Points on a hilly landscape, in no order, each with its height.
From any point a ball rolls to the lowest of the 2 points nearest to it. It stops when none of these is lower. Distance is the straight distance between rows; heights are no part of it.
(261) h=301: [ -6  14   2  17   8 -14   0   2  -6  13  15   4   2  -3  -8 -14  20   2
 -19  -8   4  19 -13   9 -11]
(573) h=748: [-18 -32  16   0  -1 -20  -1   8  20 -18   0   9   0  -9   7  21  -6   4
 -20  16  -7   7  -2  10   4]
(38) h=371: [ -7 -10  -1  23   5  -9   9   1   5 -13  -9  18   3  -5  -6  21  14  17
 -13  -6  -1  18  -9  28  11]
(359) h=330: [ -2   3  -7  24  14  11  17   0 -10   0  -8   9  -1   8  -4  12  24  18
  -5 -15   7  23 -10  27   9]
(228) h=252: [  5 -10  -7   6  16  -1 -16   7  -9  -4  -7  15  -2  -3  -4   6   0   6
  -1  -8  -8 -10  -2   2  13]
(532) h=544: [  0 -17 -12   9  -7   7  17   2  20 -30 -29   4  11 -32 -16  -4  -2   3
  13   2  12 -12  -3  -5  14]
(215) h=820: [ -2  -3 -27   5  -6 -13  -8  11  20 -32 -12 -18  14 -10  -6   1 -20  -5
  11   0  14 -25  -6 -12   4]
(4) h=267: [ 25   7  -8 -13 -26 -13  13 -21  -2  16   7  -3 -14  13   6   5 -16 -17
  -7   3 -13 -24  22  -7 -29]
(429) h=512: [ 13 -15 -19  13  -4  26   9  -3   5 -16 -12  -1  -1 -25 -21  -5   2   6
  11  -9   3  -7  -2   3  12]
(461) h=545: [ 15  -4  28   6  -4   2   6 -16   8  37   6   0   7  15   9   8   5 -28
  12 -21  -9  -6  14 -10 -12]
(701) h=321: [ 17  -1 -24   5   1 -10 -14   4  -4  -4   6   0  -5  -2 -10   1 -18  -2
  14  -1 -13 -15   4   1   5]
(36) h=363: [ -6  12  -6  -1  12 -12  13   0  -7  -7  27   2   5  12  -1 -24  14  12
 -17  12  11  28 -11   8 -26]
(402) h=726: [  0  -1   8  -5   4  -9  -7   1   3   8  15  14   1  35  16  13  16 -16
  -4  -2  -9  11   0  11  -4]
(78) h=449: [ -8 -12  -8   2   1 -15   4   0  15 -20  -3  -8  22 -20 -19 -21  -5   1
   1   3  12  19 -13  -6   8]
(722) h=464: [ 11   8  -4   3  -3  25   4 -18 -12  -2  -2  -4  -4 -16 -19 -15 -13   8
   2  -4   8 -19  -8   6   2]
(714) h=747: [  1  18   1  -4  -1  -4   2   0   4  13  17  18 -12  10  18   6   5 -24
   9  15  -8  19   4   4  -2]
(631) h=375: [  0  24   3  -8 -16  -8 -14  -7 -10  13  10  -4 -14   6  -3  -6 -16 -16
   8   0  -8 -12   5  -9  -1]
(807) h=364: [ 17  17 -22 -13  13  -5 -13  12  -5   0   5   2 -16   5  18   1  -8  -9
   8  15  -2 -15   6 -11 -20]
(554) h=510: [-12  -7  -6   3   6  15 -13  12 -13  -3  15   5   0  10  13 -14  -4   9
  -6   5  14   2 -14   7   5]
(587) h=458: [-15 -10  -8   4  11   4  -5  14   2 -25   3   1  16 -12   0 -14  -7  25
  -3  16  19  -1 -12  13  15]
(472) h=766: [-24 -19  12   6   1 -23  20  13  18 -29 -13  13   0 -26   2   3   1  11
  -6  22   0  14  -6  16  -2]
(9) h=730: [-17 -18  29   8 -12   4  -2   4  10  -1   1   9  -4 -22   5   5  -4   7
 -21   8   4   4  -6   7   5]
(571) h=448: [ -2  25  18   0   9  19   4 -13 -13  12 -15  -3   2  -5  -7   3   7 -22
  16 -18   9 -17 -19  -3  -4]
(163) h=576: [  1  17  20  12  -6   9   3  -2   6  37   3  -5 -10  -5  12   1   9 -29
   4  -8  -2   8   3  -7 -14]
(782) h=406: [  1   3   9  -6  19  30  -3  -7 -15  -6 -11   5   1 -17  -6 -18   4  19
 -13   0  14 -14 -11  -2   4]
(340) h=210: [ 13   0  -8 -25   6   6  -9  10  -5   9 -19  -4  -1  32  24  19  18   7
   7   6  -7  11   2  -1   0]
(286) h=808: [-10  -2  -2   2 -26  -4   1  -6  -5  13  14 -12  -3 -12 -16 -26 -14   4
  12  -6  -6  29   5  -9   4]
(57) h=411: [-12 -14 -12   9 -10 -17  -3   7  18 -18   1   0  12  -6 -12   7   4  -1
  -4   1   3  24 -14  14   6]
(654) h=99: [ 14 -16  26   0 -20  -7  -2 -27  -2  13  -4   5   1   0  -8  12 -20   0
  -3 -18 -15 -25  21  -6   9]
(641) h=282: [ -4   8 -30  -8   4 -17  -6  21  13 -13  13  -6  -3  13  13   8  11  -2
   4  21  -2  26  -2   4 -11]
(797) h=752: [  0 -12  20  12   4  18   4  -1   9  -4 -18  12 -12 -35  -2  12   5   9
  -8   3  -4 -17   3   5   7]
(496) h=407: [ 13  12   8   1 -10  14   4 -21  -9  14 -15  -5 -11  -4  -8  10  -5 -19
  -4 -19  -1 -28  -4  -4 -15]
(148) h=244: [ -9  -7   6 -13 -30 -14 -13  -9  10  11  23 -17 -13  17  -9   1 -16  -4
   5   1 -21   6  29 -20   6]
(814) h=259: [  7   4   2 -20  15  18  -4   3 -15   4 -36   0   2  20   8  25  22  -1
   8 -15  -4 -11  -6  -8   8]
(476) h=416: [  7   7  -2 -18  15   1 -10   9 -14   3   3  15  -3  26  23   2   0 -17
  16   2  -8 -17   5 -14  -4]
(265) h=678: [-19 -17   8   8 -18 -21  -4   2   2   1  24   0  -5  10 -12   0 -10  -3
 -11  -4 -11  21   2   4  20]
(80) h=302: [ 14  29 -17  -5  12   1 -14   3  -8   3   1  -4  -3 -10  -2 -17  13   0
   5  10   2 -12  -6  -2 -17]
(76) h=773: [  8 -27  13  -5  11  10   5   6  12 -11 -27  12  -7 -15  10  27  15  19
  -5   9 -13 -16  17   3   2]
(255) h=260: [ -6   3   1  -4  24   7   9  11 -28   4 -20   7  -5  16   7   2  28  10
 -14 -16   8  16 -15  -2  -3]
(132) h=215: [ 25   0 -30  -7 -24  -9   3   1  11  -6  12  -6  -6   4  10   5 -19 -13
   6  14  -6 -24  18  -8 -28]
(803) h=452: [ 11  -2  14  -5   3  11   6  -2 -14  12   4  18  11  23  11   0   8 -25
  16 -16  -3 -33   7 -13  -1]
(82) h=270: [  3  12 -22  -8 -19 -17  -7  10  15  -6  22 -15 -11  -2   4  -1 -23 -15
  13  24  -6  -5  16 -13  -9]
(409) h=788: [  4   6  -2  17 -11  -2   5  -7  -2  24  11   1  -7  -8  -8  -9  -1  -8
  11 -11 -13  31   2   6   2]
(440) h=547: [-16   4   8  -2 -16  13 -13   8  -4  11  27  -3 -10   9  10 -16  -6 -12
  -5  13   5   7  -7   2   2]
(30) h=572: [ -9 -14  -5   5 -13 -12  17  -6  10 -29 -20  -7   5 -36 -17 -13 -31   7
   5   6  13 -23   2 -12  10]
(58) h=175: [ -4 -13   5   3  22   1  13  13 -15  -6 -31  16 -11   0   4  18  24  29
 -26  -6   1  13  -1   6  10]
(595) h=324: [  1  16 -20  -2 -12 -18 -12   0  -7  -4  15 -17 -14   0  -4  -6 -33  -3
   6   7  -2 -21   8  -4  -2]
(732) h=804: [  3  -9 -18  -3  -7   4 -15   3  17 -23 -15 -14  10 -10  -3  17  -5  10
   9   9   6 -13  -8   5   6]
(510) h=830: [ -1  20 -10 -10 -23  -6   6 -12 -10   4  15 -15  -6 -13 -11 -32 -25   7
  21   8  -1   9  15 -10  -2]
(285) h=245: [  9 -11 -23 -16   0  -8  -3  19   8  -4   2  -6   3  34  25  18  13   9
   6  15  -7  23  10   4  -7]
(94) h=424: [  4  38   3  -3 -18  -5   6 -23 -17  19  -5 -12 -15  -9 -11 -11  -9  -7
   1 -10  -1 -16   5  -5 -17]
(194) h=846: [-10 -12 -27   1  13 -17  -9  27  19 -28   6 -22  11   6  10  -2 -17  -4
   9   2   9   3  -5 -18   2]
(113) h=234: [  2  34   5   9  14  -5  -2   4 -14  20   2   4   0  -9  -5 -20  22 -11
   1  -8   1  -4  -7   0  -5]
(702) h=376: [ -1  21  -1  11  15  17  19  -8  -5  13  -2   1   3  12   9  -3  25   7
   2  -2  13  31 -15  25 -10]
(351) h=410: [ 27  -2   9   8   7  18  13 -15  -7   9  -4  13   3  18  -5  11  14 -18
   7 -27  -1 -42  22  -5  -1]
(502) h=408: [-11  -1 -16   2   5   6  10  13  -2 -20 -10  -6  19   5   0  -4  20  40
 -11   7  21  15 -12  18   9]
(624) h=607: [ -5 -22  -1   3 -13  -7  -4   3   4 -13   0  -5   0 -19  -8  -3 -36  10
   0   2   0 -17   8 -13  12]
(529) h=358: [  9  17  -1 -12  18   9  -4  -1  -3   1   9 -10  21  -1  -1 -29  10  15
  -6  15  10   2  -7   2 -17]
(3) h=705: [ -3 -24   0  -1   5 -21 -12   4   9  -8  20   6   5  28   5  13   0  -4
 -15   2 -10  11   3   6   3]
(182) h=420: [ -3  11   6  -7   1  -6  12  -7  -4   7  33  -4  14   6 -11 -42  -6   8
  -3  18   3  25   0   1  -7]
(414) h=329: [ -4   5   8 -12  33  18   8   1 -23  -3 -20   4  10   5  -2 -13  25  31
 -19   0  15   8  -9   2   8]
(21) h=488: [-12   6  25   1  17   8   3 -10 -10  11 -10   6   5   4   0   5  11 -17
   0 -19   6  15 -25   5  -1]
(636) h=768: [ -3  25  11   3 -10  -5  17  -9   2  22  19   9 -18  -8   6 -11   0 -17
   7  11  -6  37   7   2   0]
(46) h=362: [ 11  -5  21   9   7  23   5 -16  -5   6 -19  13  -6  -4  -7  19   0 -13
  -4 -22  -4 -34   6  -6   5]
(831) h=789: [ 16 -23 -11  -3   1  12  -4   4  15 -22 -22   0   5  -6   0  28   4  21
   2   4  -2 -26  14   5  10]
(334) h=647: [-19 -21   8   0  -1 -22 -17   9   4  -9  16  -3  -4  -2  -5  -4 -29   1
 -13   7  -6   0   4  -9  21]
(361) h=174: [ 12 -22  14  -5   1  -8 -20  -8   3   1  -1   8   2   0  -1  13 -13  -2
  -7  -6 -12 -15   2  -6   5]
(651) h=409: [  9  20  10   3  23  25  14 -12  -4  18   1  -3  14  -2  -2 -22  24   5
  -1   1  11  11  -9   9 -15]
(142) h=176: [  1  -9   1 -10 -30 -18 -10 -18  -5   7   4 -15  -9   5 -12   7 -32   3
  -5 -12 -14 -13  23 -18  -3]
(251) h=373: [  1  12 -32  -2   3  10   8  18  -5  -5  -4  -6   6   8   7  -8  24  21
   9  10  10  22  -7  16   1]
(816) h=715: [-13  -1  35   5  -7   2  -9 -17   3  12  -4  -2  -3 -20  -7   7  -8  -4
 -12  -8  -2   7 -10   4  11]
(822) h=698: [-27   1  27   4 -20 -14 -12  -9  -1  18  11  -7 -10   3 -11   0  -4  -2
 -16 -12 -10  18   6  -7  13]
(242) h=516: [ -9  -2  31   4   8   6   8  -6   1  24  -7   3  14  14   8  22  11 -34
   7 -23   0  -2  -9  -6  -4]
(513) h=311: [ -2  -7  25  -1  20  27   6   0  -4   5 -33  10  -1  -4   7  26  21  -2
  -7 -20   1 -15  -3  -8   6]
(358) h=867: [  5 -20 -21  -8   3  -3 -17  20  17 -18  16 -13  10  22  19   8 -15   3
  12  11   2  -9  10  -5   2]
(693) h=328: [ -2  14 -23  -4   0  -4   5  15  11 -11  15  -4   7  -7   4 -21   6   0
  13  26   9  21  -5   5  -8]

Call two points neighbours if one is among the 2 nearest of the other. Go from one point of each pair to the other, from neighbour to neighbour, staying as low as possible. Name the highest point that can't be avoided.
(340) and (132) -> (94)
(113) and (654) -> (803)
(359) and (113) -> (651)

For each start below, name the point where the ball stops.
(163) -> (46)
(732) -> (58)
(409) -> (58)
